Points on a hilly landscape, in no order, each with its height.
A ball rolls from a point to the lowest of its 2 nearest points, and stops where none of them is lower. Distance is the straight distance between rows; heights are no part of it.
Q_87 h=17.4: [-22  17  -9  -9 -13  -4   2   7   5  -7 -18 -16  23  15  -6 -33   7 -17
   0  -5   7  27 -12]
Q_512 h=59.9: [ 31 -24   4   6  22  22  -4  18   3  11 -29  -5  -3  -5  10   1  21 -10
  -3   1  -6   6 -16]
Q_10 h=25.1: [-21   3  18   5   0  12 -19   6  28 -10  -2   2  12   5 -30 -13  -8 -10
 -22  14  24  24  -9]
Q_789 h=25.0: [-27   6  -4  10 -18  -6  -8  -6  16 -22   1 -14  12  16 -14 -25  -9  24
   0   2  12  23  -1]
Q_503 h=49.9: [ 32 -19 -10   2   6   4  -1 -21  -4 -11  17 -12 -30 -16  14  18  -1   3
 -13  11 -44 -13  12]
Q_189 h=16.9: [-16  34  -1 -27  -7 -15  14  -2 -18 -19   2  16  -9   5   6   2   1 -15
  17  -6  -4  -4  17]
Q_146 h=73.3: [-20   8 -14  17 -22 -22   3  -7   6 -17   4 -24  18  20   3 -24  -7  39
  19  -6   5   5   3]
Q_751 h=16.6: [-33  29 -14 -18 -16  -9   3   7  -2  -8 -21 -18  25   8  -6 -27  -2 -18
   7  -4  11  22 -10]
Q_124 h=23.5: [ -5  14   8   1 -18   5   1 -27   1 -16 -13   6  -8  28  -5 -22  32 -20
  -6  -5 -23  25  -7]
Q_220 h=41.2: [-26  16  -6 -22  -9 -12   6  15 -17  14 -15  -4  19 -24 -15   9 -16 -15
   1 -11  38  -7   1]
Q_760 h=62.9: [-17  -4   3  -2  -5  -8  -1  16   5  10 -19 -12  26 -12 -24  -1 -25 -25
 -16   8  39   9  -4]
Q_202 h=14.9: [-10  11  -2  12 -21  -8   6 -33  -1 -28   5  -1  -5  33  -1 -18  11  20
  11  -2 -18  11   7]
Q_312 h=20.4: [ -3  -4   4  17 -17   6 -11 -24  11 -19   3  -2 -11  24  -7 -27  21  12
 -15   2 -15  19 -14]
Q_945 h=44.0: [ 13 -27  -3  23   2  15 -16  -6  11  -2  14   7 -16  -8   2   4  -2  31
 -22  15 -11 -13 -17]
Q_994 h=62.6: [-12  -3   3  -8   0  -7   2  25   8   9 -30 -12  29  -6 -21  -6 -14 -31
 -11   5  35  12  -7]
Q_998 h=21.2: [ -8  21  -2 -22  -2  -5  13  -5 -14  -9   1  14 -11   8   8  -2   4 -22
   8  -3 -11   1   6]
Q_552 h=18.9: [ -3  -6  -8 -20   6  -4  17  20 -22  38  -4 -13  16 -15   4  16  -8 -20
   5 -19  26 -18   0]
Q_820 h=6.9: [-25  38 -13 -32 -11 -16  15  10 -24  -6  -9  -3   7   4  12  -4   4 -23
  16 -13   6  -6   3]
Q_102 h=24.9: [ -6  22   2 -17  -7  -2   8 -22 -10 -23   4  20 -17  10   0   1   7 -15
   8   3 -20   5  13]
Q_853 h=38.0: [ -9   7   2  -1  -2   3   4   3  -7   2  10  15  -5  -3   3   7 -11   7
   8  -3   7   0   9]
Q_439 h=10.3: [  2  -2  11  11   7  22 -13  -7   9  -2   9  21 -10  -5  -7   2   1   8
 -17  12  -5   9  -8]
Q_119 h=46.2: [ 11 -25   3   4  14   8   4   7  -9  31  14   8  -8 -19   2  28 -18   7
  -7  -7  18 -23   7]
Q_656 h=42.1: [  8 -36  -5  20   2   7 -10   3  18  14   8   1  -2  -5  -9   3 -15  26
 -24   6  21 -14 -11]
Q_692 h=38.4: [ 13 -36  -2  16  10   9  -4  10  16  23   0  -1   5  -9 -11   2 -15   8
 -27   7  29  -9 -10]
Q_832 h=22.7: [ 20 -10  10  22   6  26 -15 -13   3 -11  15  11 -21 -16   2  13   5  10
 -26  19 -30  -3  -7]
Q_143 h=44.3: [-34  25 -10 -17 -14 -16   0   8 -15   5 -19 -12  23 -18 -14   0 -19  -6
  11 -12  30   1   2]
Q_865 h=30.5: [  6  -8  10   3  14  22  -4   8   1  23   7  22  -4 -20  -7  20 -11  -2
 -16   7  19  -8  -2]
Q_630 h=31.5: [ 19 -29   1  14  19  19  -5   8   6  25   2   7 -10 -18   7  18  -4   6
 -22   9   3 -11 -12]
Q_570 h=35.7: [ 17  -7   7  -5  20  15   0   8  -6  14   0  17 -17 -21  12  23   1 -19
 -10  10 -14  -6  -2]
Q_310 h=64.4: [ 13 -37 -25   6  -4  -3  -1   8  12  20   6 -21   6  14  14 -15  -2  21
  -8  -3   4 -27 -22]
Q_401 h=27.8: [ 23 -25   4  19  18  25 -12   3   6  11   2   7 -16 -20   9  17   3   5
 -27  15 -15  -9 -14]
Q_434 h=72.2: [-27  20 -13   9 -22 -21   2  -7  -1 -13  -3 -23  25  11   0 -22 -13  26
  23  -8   8  12   5]
Q_573 h=54.9: [ 28  -6 -15 -15  14  -2   8   1 -10   9  -7 -24  11  25  34  -4  27 -33
  14  -8 -22  -6  -6]
Q_588 h=16.7: [ 16  -6  -9   5  -4 -21   8 -22  -5 -14  19  -7 -14  17  14   4  -4  23
  18  -4 -27 -14  16]
Q_668 h=20.0: [ 16  11   7 -15   9   8  -3 -16  -8 -15  12  23 -26 -19   1  23  -4 -15
  -5  13 -29  -3  15]
Q_688 h=23.3: [-20   8   2   3  -7   7  -6   0  12  -9   1   5   7   8 -14 -16  -5   5
  -7   3  14  22  -3]
Q_118 h=11.6: [  2  22 -10 -38   3 -18  15  -4 -19  -4   7   2 -15   5  14   6   0 -27
  20 -10 -15 -12  19]
Q_660 h=34.7: [-10   6  -2   9  -7  -6   5  -2  -4  -6  12   4   0   7   3  -1 -10  23
  14  -4   5   0  11]
Q_526 h=19.5: [ 12  14   4 -20  10  -5   1 -12 -10 -12  15  22 -25 -13   4  23  -9 -10
  10   4 -18  -8  21]
Q_381 h=33.4: [  6 -24  -8  11   6   7  -3   6  13  10  -1  -4  -2   5   2  -9   0  13
 -17   1   4   0 -16]
Q_931 h=49.7: [ 13 -24  -4  -3  16   5  13  18  -6  42  -5  -6   7 -12   8  13  -5 -11
  -8  -8  22 -13  -4]
Q_750 h=50.3: [ 27 -25  -6  11   7   9  -7 -12  -3  -6  19  -4 -30 -17  14  20  -5  14
 -17  13 -36 -19   2]
Q_905 h=71.8: [ 25 -31  -9  -3  25   4   7  14  -9  40   1 -18  -5  -2  26  20   2  -9
  -3  -5  -5 -24  -7]
Q_117 h=29.7: [-25  29  15  -3 -18   7  -4 -23   4 -31   4  18  -4  16 -13 -16  14   4
   6   7  -2  22   5]
Q_27 h=24.2: [-32  33   1  -9 -18 -10   6  -5  -8 -21  -2   7   6   7  -3 -12   0   5
  19  -1   4  12  12]
Q_532 h=26.6: [-13 -19  -4  19 -13  -5 -14   1  25 -11   7 -12   7  12 -16 -15 -19  35
 -14   7  20   1  -6]
Q_174 h=19.6: [ -9  -8   3   3   2   8  -3  12  14  10  -4   4  10  -4 -16  -4 -14  -3
 -16   4  26  11  -3]
Q_352 h=56.9: [ 35 -13  14  18   4  25 -15   2  -1 -10 -29  -5 -14  -7   3  -2  40 -12
 -10   4 -26  15 -14]
Q_66 h=15.9: [ -7  -5 -10 -12  -2  -7  13  18 -13  32 -10 -15  22 -16  -5   6 -16 -17
  -2 -13  33  -7  -3]
Q_565 h=73.4: [-13  10  -5   4  -8 -27  14   4 -19   7  12 -18  17  -2  10   6 -12  19
  35 -22   1 -16  18]
Q_523 h=13.9: [ -4  -4  10  12   7  22 -17  -3  16  -1  11  16  -3  -3 -15  -1  -5  11
 -19  11  10  12  -9]
Q_733 h=60.2: [ 15 -39 -18   9   2   1   0   6   7  24   8 -15  -3   5  13  -2  -5  22
 -11  -2   5 -26 -16]
Q_353 h=13.8: [ -4  19  -2 -33   6 -12  13   8 -20  -1   7  13 -16  -6  11  17  -6 -23
  14 -11  -4 -16  16]
Q_368 h=15.2: [-25  25 -14 -21 -10  -9   9  15  -6   4 -20 -12  23   2  -1 -17   0 -23
   5  -6  14  13 -10]
Q_327 h=51.9: [ 31 -10  -9  -5  13   3   7  -6  -7   5 -10 -18  -1  18  27  -7  28 -25
   6  -4 -30  -4 -11]
Q_761 h=21.3: [  8  -9  -7 -20  13  -1  18  25 -12  39 -11 -13  16  -5  14  11   3 -27
   6 -14  18 -12  -5]
Q_934 h=26.7: [-12  29   6 -13 -15  -6   7 -28  -8 -32   1  21 -13  18  -5  -4  10  -7
  14   3 -19   7  20]
Q_642 h=65.9: [-32  17   1   2 -16 -19  -9   1  -6  -3 -13 -13  28 -21 -25   4 -30   9
  12  -2  38   4  10]
Q_632 h=19.3: [-19  15   5  12 -14  -5   1 -14   5 -24   9   5   2  16  -4 -14   0  26
  13   3   0  13  10]
Q_970 h=28.3: [-12 -13  -7  12 -10  -1  -6   3  16  -5   4 -10   8  10 -12 -15 -16  23
 -11   1  17   7  -6]
Q_21 h=25.7: [-26   9   1  -6  -7  -4  -5  14  15  -5 -18 -10  21   7 -19 -20  -9 -18
 -11   4  21  25  -9]
Q_171 h=13.3: [ -9  19   0   9 -19 -20  13 -31  -2 -29   6  -1  -1  31   4 -13   7  17
  24  -1 -20   6  21]
Q_870 h=24.6: [-14 -13   1  24 -12  -9 -12  -3  24 -14  14  -6  10   9 -16 -11 -15  46
  -1   7  19  -1   1]
Q_806 h=21.6: [ 16   2  13  12   5  24 -14 -19  -2 -17  15  17 -22 -15  -1  15   4   0
 -20  19 -32   1   2]
Q_780 h=60.8: [  2   7  -1 -21   6   2   8  27   3   4 -34  -7  24   7   0 -18  17 -30
   6  -5  14  16 -14]
Q_793 h=18.6: [-21  17  -3  -9  -9   0   5   5   3  -7 -11   0  10  13  -6 -24   9 -14
  -3  -1   5  23  -7]
Q_971 h=67.2: [-35  23   5   8 -16 -22  -9   0   1  -7  -8  -8  28 -18 -18   0 -22  19
  20  -2  29   7  14]
Q_276 h=17.5: [  6  -3  -1 -13  13   4  11  11 -10  20  -1   6  -7  -3  16   9  -1 -20
   1  -4  -5  -6  -1]
Q_876 h=17.3: [-13  21   1 -17  -3 -21  12   8 -20  -2  10   6  -2  -8   5  15 -10  -2
  28 -16   1 -17  23]
Q_696 h=74.1: [  4 -10 -14  -2   0  -9  11   6 -13  19  15 -17   2   8  18   7 -13  13
  13 -18   2 -19   4]
Q_900 h=17.8: [ 24  -3  -6   2  -1 -18   6 -33  -3 -19  18  -2 -20   6   9  10  -4  17
  15   2 -34 -10  24]
Q_322 h=16.8: [ 12  13  21   5  12   9  -8  -4  -3  -3  27  32 -13 -19  -8  32 -17  15
   9  12  -5 -19  18]
Q_838 h=27.4: [-16  21  11 -19   3   8   1  14   4  -8 -17  22   3  -1  -9 -10  21 -27
 -11   6  11  16 -10]
Q_402 h=21.1: [-27  17  -5  -7 -11  -1   3   4   0  -7  -3   1   9   5  -7 -15  -7   0
   3  -2  14  16   1]
Q_520 h=12.5: [-22  43  -8 -36  -9 -24  17   2 -25 -17  -4   3  -4   5  10   3   3 -20
  19 -14   1 -10  16]
Q_358 h=63.6: [-20   2  -1  -4  -9  -7  -2  10  -3  10 -11  -8  21 -20 -24   3 -27 -12
  -9   1  43   2   4]
Q_302 h=25.2: [ 25 -22   4  24  11  21 -12  -2   3  -1   5   2 -21 -23   9  16  11   4
 -28  18 -29  -8 -12]
Q_246 h=31.3: [-25  31  21   0 -10  14 -12 -18  11 -31  12  21  -2   7 -20 -10   8   9
   3  13   7  21   3]
Q_648 h=21.8: [ -1 -12   7   8   8  14  -6   9  12  15   1  11   8 -11 -19   5 -16  -2
 -21   9  31   3  -2]
Q_936 h=49.2: [ 33 -19 -10   6   5   7   1 -21  -2 -11   6 -17 -28 -13  12  12  14  -9
 -20  10 -49  -9   6]
Q_397 h=72.6: [ 16 -21 -11 -10  18  -2  10  10 -16  36  10 -17  -4   2  23  18  -6 -11
   4 -13  -4 -22   1]
Q_451 h=83.1: [ -2 -29 -19  13 -22  -7  -8  -3  17  -5  11 -14   0  20   1 -26  -6  42
  -2   2   1 -17 -16]
Q_91 h=41.9: [ 31   4   7  -2  -4   7   1 -21  -4 -12 -31  -7 -13   8   4   2  41 -38
  -4  -2 -46  10   0]
Q_3 h=15.3: [  7  -4  -6  15  -6 -26  10 -10  -3  -8  22  -7  -5  14  14   1  -6  32
  25  -6 -15 -18  15]
Q_236 h=70.9: [-27  20 -13   7 -20 -26   2  -3  -7  -4  -7 -27  31  -1   0 -12 -16  24
  29 -13  13   6   7]
Q_740 h=69.0: [-35  24  -4   8 -18 -29  -6  -2  -4  -5 -13 -18  32 -13 -11  -7 -21  22
  27  -8  20   7  11]
Q_346 h=16.5: [  5  23  -1 -37   9 -31  10  -2 -17  -8  15  11 -19 -15   3  23  -4 -13
  30 -17 -10 -22  35]
Q_269 h=24.1: [-21  -2   0  12 -18  -2 -13  -7  22 -21   0 -15   7  25 -17 -34   2  13
 -13   0   7  27 -12]
Q_199 h=55.9: [ 26 -23  10  -1  26  25  -3  24   7  15 -32   5   3 -14   1   7  14 -16
  -5   4  11   6 -12]
Q_493 h=22.0: [  6 -12  -4  -2  10   7   7   7  -4  20   3   4  -7   0  12   7  -5  -3
  -4  -4   0  -4  -5]
Q_950 h=17.6: [-17   8   5  31 -14 -29   3  -6  12 -11  18  -1  13   5   1  -8  -3  45
  21   1   1  -4  15]
Q_288 h=44.2: [  9 -13   9   9  11   7  -2   1  -8  17  21  17 -11 -19  -1  32 -21  18
   3  -4  10 -21  13]
Q_348 h=18.2: [ 16   7   1  -4   1 -17   7 -28  -4 -20  18   9 -19   3   5  12  -6   8
  19   1 -29  -4  29]
Q_604 h=26.4: [-16   7 -19  -6  -9 -12   1  12   4   4 -20 -32  36  12  -5 -23 -11 -17
  -1  -4  16  19 -16]
Q_711 h=15.8: [ -9  24  -1 -33   4 -30  15   9 -26  -2  10   2  -6 -10   4  21  -6 -14
  32 -23  -3 -25  28]
Q_200 h=44.8: [ 23 -16 -13   3   3  -1   4 -21  -6  -3   6 -12 -18  11  20   0   9  -6
  -7   2 -38  -9  -4]
Q_330 h=26.3: [-31  10   5  17 -15 -10 -13  -3  19 -22   4 -10  18   5 -20 -13 -18  30
   4   8  23  18   7]
Q_969 h=19.0: [ 17   9   9 -11  15 -30   5 -10  -4  -5  29  16 -17 -23  -1  28  -9   4
  30  -7 -20 -16  39]
Q_709 h=43.0: [ 18  -9  -8   2   2   2   3 -18  -8  -6  10  -3 -21   7  16   4   0  -1
  -3   2 -31  -5   4]
Q_619 h=80.4: [  9 -38 -13  15  -8   1 -14   1  24   2  -1 -12  -3  13  -4 -29  10  20
 -19   6  -5  -9 -29]
Q_840 h=20.3: [  8  -4   1 -25  20   1  12  19 -15  29  -4   6  -8 -12  16  21   1 -29
   2  -6   0 -15   2]
Q_6 h=17.1: [-12  23  -5  -6 -20  -5  14 -27  -9 -22  -1   1  -5  32   3 -17  12  -8
  13  -6 -21  12  10]
Q_577 h=64.7: [ 31 -33  -4  10  20  15  -2  15   9  15 -22 -12   0  -1  11  -2  18   0
  -7   2  -4  -4 -22]
Q_714 h=75.9: [ 22 -39 -10  15   2   5 -13   8  20   7 -12 -15  -2   7   4 -21  20  13
 -16   4  -9 -10 -32]
Q_802 h=34.0: [-12  21  20   6   0  16 -11 -11   6 -17  18  27  -5   0 -14   4  -4  18
   3  14   4   7   7]
Q_525 h=15.4: [-13  27  -5  -6 -20 -15  16 -27  -9 -27   2  -1  -1  29   5 -12   6  -1
  26  -6 -18   6  20]
Q_81 h=35.5: [ 16   5   4 -14   7   6   9  -2  -7  -2 -20   4  -4  11  13  -8  27 -35
   5  -1 -22  10  -7]
Q_908 h=39.7: [ -6   8  14  10   4   3  -2   3  -2   5  18  23   0 -15  -9  22 -17  21
  10   1  19 -13  17]
Q_96 h=57.1: [ 11   3 -12 -25  13  -3  16  21 -14  23 -10 -17  18  12  27   2  15 -34
  16 -13  -1  -8  -6]
Q_893 h=25.4: [-23  -2  11   6  -5   1 -15  13  25 -11 -13  -9  20  10 -26 -17 -11 -15
 -19   9  22  26 -10]
Q_890 h=46.3: [-36  25 -11 -10 -17 -16  -4   4  -5  -5 -17 -17  24  -5 -12 -12 -21   1
  11  -6  24  13   0]
Q_824 h=21.4: [ -9   6  13   0   3  13 -11   4  17  -7  -8  13   2   4 -15 -17  13 -12
 -14   7   6  27 -13]
Q_939 h=12.3: [ -6  -9  -8  -3  -1  -2   9  16  -1  23  -5 -10  17  -6  -4  -1 -17  -7
  -6  -8  28   0  -3]
Q_438 h=37.0: [ 21   4   4  -5   0   5   4 -15  -6  -7 -23   0  -8  16   9  -8  35 -34
   0  -2 -35  11  -6]
Q_221 h=14.2: [  7   4  13   8   9  22 -12  -9   0  -6  18  25 -15 -10  -3  16  -8  10
  -9  15  -8  -2   1]
Q_809 h=65.8: [ 38 -19   4   5  19  21  -1   8  -7   1 -24 -12 -15  -8  18  11  30 -21
  -1   5 -30   0  -9]
Q_866 h=48.2: [ 32 -18 -13   0  13   1   4 -12  -5   4  -2 -21  -9  12  28   0  21 -16
  -2  -1 -37 -11  -9]
Q_550 h=42.2: [ -1  -6  11   8   3   3   2   6  -7  14  17  16   2 -19  -9  26 -21  18
   7  -7  22 -17  15]
Q_204 h=47.6: [ 37 -12  -7   5   2   7   2 -23  -1 -10  -9 -20 -21  -5  12   8  27 -24
 -15   6 -53  -3   5]
Q_713 h=24.7: [  7 -10   9  21 -12  11 -19 -21  14 -15   0   2 -14  14  -7 -22  25  10
 -22   5 -19  18 -20]
Q_433 h=39.6: [ 17 -24  -3  21  -1  12 -13 -11   8  -5   6   0 -18  -2   7  -3  13  19
 -21  10 -24  -7 -20]
Q_70 h=27.3: [  7 -16  -3  10   8  10   0   1   3  13   6   4  -9   1   8   2  -3   9
 -11   0  -3  -2 -10]
Q_104 h=58.1: [  1   8 -14 -21   5  -4  14  23  -8  20 -15 -16  26   7  17  -7   9 -29
  10 -13   8   2 -10]
Q_210 h=26.2: [  0  -8   7   3   8  15  -2   8   0  21   9  16   3 -20 -15  16 -19   2
 -13   2  33 -10   5]
Q_480 h=48.0: [ 13 -28  -1   1  15   7  10  11  -9  41   6  -1  -1 -17   4  22 -13  -3
  -9  -8  24 -19   2]
Q_250 h=25.9: [  9  -7   7  11  -2   8  -9  -5  10  -7 -14  -3  -2  17  -3 -27  28  -6
 -13  -2 -12  23 -19]
Q_154 h=41.8: [ 11  -4  -1   2   4   0   2 -15  -7  -7  16   8 -21   3  11  10  -8   7
   3   4 -22  -5   9]
Q_240 h=59.2: [ -1   0 -12 -12   3  -2  12  21  -1  19 -15 -16  24   5   6 -12   1 -20
   1 -10  13   7 -12]
Q_966 h=21.5: [-28  25   4   5 -18  -9   3 -11   1 -25   5   5   8  11  -5 -15  -1  19
  19   3   4  16  13]
Q_622 h=20.6: [ 20  10  12  -1   7  19  -8 -20  -4 -18  13  20 -25 -21  -2  21   2 -13
 -17  20 -35   0  10]
Q_413 h=21.9: [-14  -3  10  24  -7  -1 -13  -2  23 -11  15   0  13  -1 -24  -1 -21  39
  -2  10  28   3   8]
Q_594 h=56.4: [ 14 -34 -11  12   7   5   1   4   0  23  11  -5 -10  -4  10   9 -11  22
 -12  -2   5 -23 -10]
Q_187 h=22.8: [-10  -4   3  14 -14   4 -13 -14  20 -17  -1  -7  -2  25 -13 -35  18   8
 -16  -1  -4  26 -17]
Q_582 h=19.2: [-18   9  16  14  -2  12 -16  -3  21 -11  14   9  11  -3 -26   0 -18  26
  -5  14  29   8   6]
Q_745 h=22.3: [ -4   8   3  -9   1   5   6   9   3  -3 -19   4   8  10   0 -23  22 -23
  -2  -2  -1  21 -13]
Q_956 h=12.9: [ -4   2   1  26 -10 -34   9  -8   3 -10  22  -2   4  10  10  -1  -4  38
  27  -3 -11 -13  18]
Q_217 h=51.5: [ 18 -24  -6  13   8   7  -5  -7  -3   2  14   1 -23  -5  16  14  -8  19
 -11   6 -21 -16  -5]
Q_235 h=64.6: [-27   5  -3   1 -14 -18  -7   3 -10   4 -16 -20  28 -21 -27   3 -37  -7
   0  -1  44   2   5]
Q_341 h=61.6: [-13  13  -2 -20   0  -7   5  28   6   2 -35  -8  28   0 -12 -16   6 -32
  -3   0  22  18 -13]
Q_293 h=18.3: [ 13   2  16  15   9 -16  -1  -9  -1  -6  30  20 -12 -13   1  28 -14  24
  19   3 -14 -17  25]
Q_115 h=53.5: [ 16 -32  -9  12   6   3  -4  -1  -1  14  16  -3 -18  -3  15  13 -12  28
  -8   2 -10 -25  -7]
Q_249 h=45.0: [  7 -23   3  21   5  16 -15  -3  17   7  16  10  -4  -8 -14   9 -17  32
 -22  11  18 -10  -7]
Q_447 h=15.7: [ 11   5  16   7  13  19 -12  -6  -1  -1  23  28 -16 -18  -3  28 -15  13
  -4  14  -7 -12   9]
Q_996 h=29.8: [  9  10   8   1 -11   5   1 -27  -4 -12 -19   3 -10  23   1 -14  35 -27
  -6  -2 -34  16  -6]
Q_846 h=52.0: [ 11 -16   2  -6  16   9   9  21   3  28 -16   3   8 -11   2   6   0 -17
  -9   0  21   0  -7]
Q_775 h=68.5: [ 38 -28  -3   4  27  16   1  14  -6  14 -19 -18 -10  -6  25  13  22 -15
   0   4 -22  -9 -13]
Q_595 h=18.7: [ 12  14  16  -1   9 -22   1  -9  -2  -9  29  24 -14 -18  -2  28 -10   9
  25   1 -15 -16  33]
Q_584 h=17.0: [-14   5  -2  11 -17   0  -1 -19   5 -21   7   0  -3  25  -4 -22   7  20
   2   0  -6  17   0]
Q_810 h=62.0: [ 38 -11  12  13   8  23  -8   1  -6 -10 -26  -6 -16 -13   9   6  37 -22
 -10   7 -36   8  -8]
Q_811 h=38.1: [ 11 -27  -3  14   9   8  -8  10  20   7 -10  -6   3   7  -5 -17   6   5
 -20   3   6   5 -20]
Q_600 h=19.1: [ 21   9   0 -24  11 -17   3 -17  -9  -9  21  13 -25 -21   3  25  -9  -3
  21  -1 -23 -12  33]
Q_450 h=24.4: [-27  10  10   4  -9   9 -13  -2  22 -17   3   3   8   7 -24 -17  -7   5
 -11   8  20  26  -3]
Q_205 h=81.9: [  1 -31 -13  15 -15   0 -15  -3  23  -6   7 -10  -3  17  -6 -28   1  33
 -14   5  -1  -9 -23]
Q_186 h=18.8: [ -6   4  13   4  -5   9 -11  -3  15 -10 -14   5   1  13 -13 -28  24 -14
 -11   1  -2  33 -15]
Q_829 h=74.2: [-10  -3 -19  14 -24 -20   3  -9   6 -16  11 -24  12  26   7 -26  -2  42
  16  -5  -2  -7  -4]
Q_719 h=17.2: [ -7  14   2 -22   8  -1   8  12 -17   8   6  21 -13 -10   5  20  -6 -17
   5  -7   6 -12   9]
Q_601 h=70.0: [ 30 -41  -7  16  12  11  -9  13  16  12 -18 -15  -2   0   8 -10  20   9
 -13   5  -7 -10 -27]
Q_963 h=22.2: [-16  -4  -1  28 -15 -19  -5  -3  18 -12  14  -7  13   7  -8 -11 -11  50
  10   3  13  -2   7]
Q_490 h=8.6: [  4   6 -16 -14  -2 -20  13  -3 -21   5  19 -22   3  16  22   4  -8  -3
  28 -21 -12 -16  17]
Q_323 h=29.3: [-14  15   7 -22   6   2   6  20 -12  16  -3  24   2 -25 -11  24  -6 -16
 -10  -5  35 -16   5]
Q_542 h=11.7: [-24  29 -12 -26 -10  -9  15  11 -15   0 -11  -3  11   5   7 -11   3 -20
  10 -10   8   4  -3]
Q_538 h=36.7: [ 19  -3   6 -14  24  12  -2   3 -10  10   9  19 -25 -28  11  33  -6 -22
  -9  11 -18 -13   7]
Q_921 h=24.0: [-32  30   1  -6 -15 -14   3   4  -8 -11  -3   4  12  -6  -5  -4  -8  11
  22  -5  15   6  13]
Q_928 h=16.1: [-12  -1  -5  -3  -2   2   4  11   1  13  -2   3  10  -5  -7  -1 -13  -2
  -5  -3  21   6  -1]
Q_374 h=33.9: [ 11  -8   7   1  17  19   0   8  -2  18   5  20 -12 -18   5  21  -5  -9
 -13   8  -1  -7  -3]
Q_803 h=32.0: [ 13 -16   6  22  -2  15 -16 -11  11  -7  -1   3 -14   3  -2 -12  22  10
 -25   9 -20  10 -22]
Q_443 h=70.4: [ 33 -32  -7   2  26   9   3  13  -5  26  -9 -16  -8  -6  27  16  13  -8
  -5   3 -17 -17 -12]
Q_766 h=53.8: [ 14 -14   8  -5  21  16   4  21   4  21 -20  11   2 -13   3   9   9 -19
  -7   4   9   4 -10]
Q_767 h=28.2: [-17  27  12  -1 -17   1   2 -30  -2 -33   5  20  -9  20  -9  -8  11   4
  11   5 -14  15  15]
Q_940 h=22.1: [-12  10   4 -18   4   4   7  16 -13  16   3  20  -3 -17  -2  19  -9 -13
   0  -7  19 -11   5]
Q_198 h=19.9: [-22  25   0 -10 -11 -17  10   7 -16  -4   2   4   6  -6   3   6 -10   6
  27 -12   7  -6  18]
Q_620 h=23.9: [-11  15  18 -10   4  15  -9   7  12  -8 -12  24   1  -3 -15 -11  19 -20
 -13  10   8  22 -12]
Q_837 h=26.0: [-20   1  -4   1  -7 -10  -4  16  13  -2 -23 -24  29  11 -17 -23 -12 -18
 -10   1  18  23 -13]
Q_986 h=9.9: [  2  15 -15 -29   0 -17  15  -4 -23   3  14 -14  -2  14  21   4  -4 -20
  27 -17 -14 -13  19]
Q_616 h=47.8: [ 28 -11  13  21  -1  16 -19  -5   8 -10 -22  -4 -12   2  -3 -13  40  -5
 -15   4 -21  19 -20]
Q_460 h=17.7: [ 16   3  20  20  12  -2  -9  -8   3  -6  32  24 -12 -17  -2  31 -16  30
  10  12 -11 -19  19]
Q_400 h=44.9: [ 38  -6   0   2   3   8   0 -20  -5 -10 -22 -17 -14   5  12   3  37 -33
  -5   0 -50   2   0]
Q_444 h=46.0: [ 12 -19   4  21   6  20 -17  -5  12   0  17  14 -12  -9  -5  12  -9  33
 -21  14   0 -10 -10]
Q_614 h=36.6: [-19  15  -1 -25   0  -4   9  22 -14  17 -13  10  12 -25 -12  15  -7 -22
  -8  -8  39  -9   0]
Q_345 h=35.6: [-26  26   0 -24  -3  -2   4  19  -6   4 -12  16   9 -16 -12   6  -4 -16
  -8  -1  30   1  -1]
Q_149 h=32.5: [-15  28  24   4  -6  16 -13 -20   9 -29  17  27  -7   5 -18  -2   5  16
   5  18   0  12   4]
Q_446 h=22.4: [ 13  -8   0 -22  21   4  16  26 -12  34 -15  -1   5  -9  17  17   8 -29
   5  -8   8 -13  -4]
Q_635 h=72.3: [-19  15 -10  10 -16 -27   7   1 -10   2   4 -22  24  -1   5  -5 -14  27
  31 -18   8  -5  11]
Q_133 h=40.2: [ -1   8   6  -1   2   3   2  -6  -7  -7  15  20 -14   0   4  10  -9   7
   8   2  -8  -1  10]
Q_4 h=16.4: [-11   4  15   8   3  20 -16  -1  20  -5  12  14   3  -2 -24  -2 -11  13
 -14  13  21  12  -3]
Q_555 h=73.2: [ 11 -21 -13  -6   9  -6  10  10 -18  33  18 -22   0   4  20  18 -11   3
   7 -20   3 -29   3]
Q_53 h=56.2: [ 17  -2 -15 -20  14  -3  12   9 -13  19  -3 -20  14  18  33   0  18 -33
  14 -12 -12  -7  -3]
Q_958 h=73.9: [ -2  -2  -9   1  -3 -20  13   6 -19  12  16 -19   9   3  12  11 -13  17
  29 -25   2 -21  15]
Q_583 h=31.6: [-11   0 -11   6 -10  -3   4   3   3   1   5  -8   7  10   0 -12 -11  20
   2  -6  10   6   0]
Q_506 h=31.4: [-22  19   2 -17  -1   5   1  14   4   0 -10  15   7  -5 -12  -6   2 -17
  -8   4  20  13  -5]
Q_424 h=62.1: [-14   9  -1 -21   2  -5   6  28   3   9 -29  -2  24 -10 -15  -3  -3 -32
  -8   2  32   8  -8]
Q_394 h=36.5: [ 24 -13  10  17  -5   9 -19  -4  15 -10 -25 -10  -5  16  -5 -28  40  -4
 -11  -3 -13  23 -24]
Q_448 h=34.6: [ 17 -30   1  12  19  15  -2  12  11  26  -6   6   0 -14  -2  11  -4   0
 -22   7  16  -5 -13]
Q_344 h=28.0: [ 10   7   8  -9   2   9   5   6  -2  -4 -28   3   3  14   3 -19  34 -29
   3  -4  -9  20 -13]
Q_510 h=19.4: [ -9  17  -1   1 -18   1   7 -28  -4 -19  -4   0  -4  34   0 -24  20  -9
   2  -7 -21  18  -1]
Q_720 h=36.4: [-10  18  18   6   3  14  -9   0   5  -5  18  27  -1  -9 -14  14 -12  18
   4  10  15  -1  10]

Where does a ball stop that starts at each point below?
Q_512: Q_820
Q_143: Q_490
Q_600: Q_439
Q_104: Q_956
Q_692: Q_439
Q_837: Q_820
Q_660: Q_956
Q_397: Q_186
Q_115: Q_820
Q_288: Q_820
Q_570: Q_939
Q_538: Q_939
